Points on a hilly landscape, in no order, each with its height.
From any point a climber steps to the highest of the 6 points nearest to it. It stops when none of these is higher. Distance is the straight distance between rows; heights are no part of it.
kepuf: [14 -5  7 -7  1 -3 -5  4 -3  6  2 -7  2 17 -1]  height 62.5
bik: [  5   5 -10  10  11 -14  -2 -14   3   1 -16  -8   2  14  -7]  height 53.3
ros: [ 12 -11  15 -11  -4   5  -7  13 -10   7  11   4   0  17   1]  height 10.8
Zopeb: [ -2  -8  14 -24 -21  22   6   8  -6   1  12   6  -3  -3  10]  height 47.3
Guz: [ 13 -22  20   3 -11  15  -8  22 -17  -7  33  27 -13 -16  -1]  height 32.5
Rulez: [  1   6 -15  15  11 -13   5 -17   7  -1 -20  -9   0   0  -5]  height 55.5
Tuted: [  2 -18  15  -1 -27  24   1   8 -10  -1  24  26 -12 -26  13]  height 32.4
dez: [  9  -7  10 -13  -7   3  -1   7  -5   6   4  -2   2  13   4]  height 4.7
Melel: [  1   3  -7   0   8 -13   1 -11   8   3 -15 -11   6   8   0]  height 44.1
Maz: [  3  -7  12 -21 -14  11   4  10  -3   5   5  -1  -1   9   8]  height 66.0
Dav: [-10   7   0 -18  -2   0   2  -3  11   4  -9 -11   6   6  13]  height 27.4
bokeb: [ 15  -8  20  10   5  10 -22  39 -19  -4  36  14  -2   7  -9]  height 40.4
vanis: [ -1   3  -2  -9   3  -8   0  -5   6   7  -9 -10   2  10   4]  height 28.7
Deked: [  4 -23  12  10 -23  20  -4   5 -10  -6  23  30 -15 -35  11]  height 25.4
kepez: [ -1 -13  13 -17 -21  25   3  13  -8   1  16  17  -7  -9  11]  height 40.8
lovu: [-26  18  -4 -12   1  -4   2 -10  20   1 -12 -17   8  -4  13]  height 38.0
Ramu: [-13   4   7 -26 -10  10   3   0   6   7  -1  -6   5   5  13]  height 46.6
raser: [-30  20 -19   4   6 -12   2 -16  30  -4 -13 -15  10 -17   6]  height 40.7
voniz: [-14   1   9 -26 -17  18   5   4   0   5   3  -3   2   3  16]  height 65.5
sunub: [  7 -24  15   1 -17  18  -2  15 -18  -3  26  27 -12 -25   6]  height 31.7
rufet: [ 15  -2   7  10  13  -6 -16   3 -10   4   2  -7   4  28  -9]  height 46.5
niniz: [-29  19 -12  -3   7  -7   2 -14  26  -3 -11 -17  11 -11  11]  height 46.9
gimik: [  6   3   4 -13   1  -5   0  -2   5   6  -8  -9   5  16   6]  height 73.6
fibe: [ -8  10  -7  -4   8 -11   2 -13  14   0 -18 -13   5   1   5]  height 43.9
benit: [ 10   2  -1  21  17 -13 -10  -9  -6   1 -10  -4   4  21 -11]  height 51.7
depu: [-19  15 -21   9   8 -14   8 -19  20  -6 -18 -14   2 -16   0]  height 44.5
lanel: [-11  13 -29  21   9 -12  12 -17  14  -8 -18  -3  -3 -22 -11]  height 42.1
Deda: [ -5   9 -17  12  10 -15   6 -18  13  -2 -21 -11   2  -3  -5]  height 52.8
Kopi: [-14  16 -23   9  13 -14   7 -17  21  -6 -21 -12   1 -12   0]  height 47.4
Tepi: [ 12 -12  15 -16 -13  11  -1  13 -12   6  14   6  -3   7   3]  height 16.6
Nilu: [  3   6 -15  23  15 -15   2 -18  -3  -4 -16  -5   2   5 -12]  height 60.1
Razud: [ 14 -19  18   0  -4  13 -11  28 -20  -5  32  19  -7  -2  -5]  height 38.5
poma: [ 16 -10  18   2   4   3 -17  22 -12   4  21   5   3  19  -5]  height 49.2
Parit: [ -5  12 -25  24  14 -14  13 -18  -1  -7 -19   0   0 -13 -22]  height 48.9
gimi: [ -5  12 -30  28  10 -14  18 -11   2 -10 -15   5  -4 -20 -21]  height 25.7
fepe: [-15  16  -4 -14   2  -4   1  -8  16   2 -14 -17   8   1  13]  height 37.5
lotab: [-22  18 -14  -4   6 -10   0 -14  23  -2 -15 -18   7  -9   9]  height 65.9
Nuna: [  3  -2   8 -22 -10   8   2   5  -1   4   1  -2   0   9   7]  height 25.2
Luvos: [ -3  11 -23  22  13 -16  11 -19   5  -6 -20  -5  -1  -5 -13]  height 55.0
lut: [ -5   2   7 -23  -8   9   4   4   3   6  -2  -5   4   9  12]  height 67.1
mebi: [ 12   0   1  10  13 -11 -10  -7  -4   5  -7  -7   3  23  -7]  height 49.0
tufo: [-28  19 -18   3   7 -12   3 -17  25  -4 -15 -14   4 -16   4]  height 46.3
vib: [ 14  -4   9   6   9  -6 -12   6  -6   6   2  -6   4  23  -7]  height 43.1
Nemi: [ 10 -20  17  -4 -15  19   0  19 -18  -2  28  25  -9 -11   1]  height 32.3
zukol: [  2   9 -20  30  18 -16   3 -18  -6  -4 -16   1  -1   0 -19]  height 67.5
kekez: [  5  -5  11 -20  -9   9   1  12  -3   7   5   1  -1   9   7]  height 70.1
filav: [ -2  15 -32  34  11 -12  23  -9 -10  -9 -12  10  -2 -20 -30]  height 5.5
vom: [  8 -14  15 -16 -15  18   2  16  -8   0  16  11  -5   0   6]  height 32.6
Rofem: [  8 -17  17 -11 -20  22   3  14 -12  -2  21  19  -8 -13   7]  height 36.6
Kopo: [ 10   2  -6  18  15 -15  -5 -14  -4   0 -14  -7   3  16  -9]  height 54.7
Rif: [ 17 -10  18   8   5   6 -19  28 -16   1  26   7   1  16  -9]  height 62.8
sapi: [ 14 -18  19  -9  -7  13  -6  21 -15   2  24  17  -6  -1  -2]  height 28.9

Write out the way that a climber takes from each point below.
mebi | kepuf, gimik
Guz | Razud, Rif
sapi | Razud, Rif
Nemi | Razud, Rif
lanel | Luvos, zukol
rufet | kepuf, gimik

Where does a climber stop that starts at each point below?
vib | gimik
Rofem | kekez
Deked | kekez
vom | kekez
Tuted | kekez
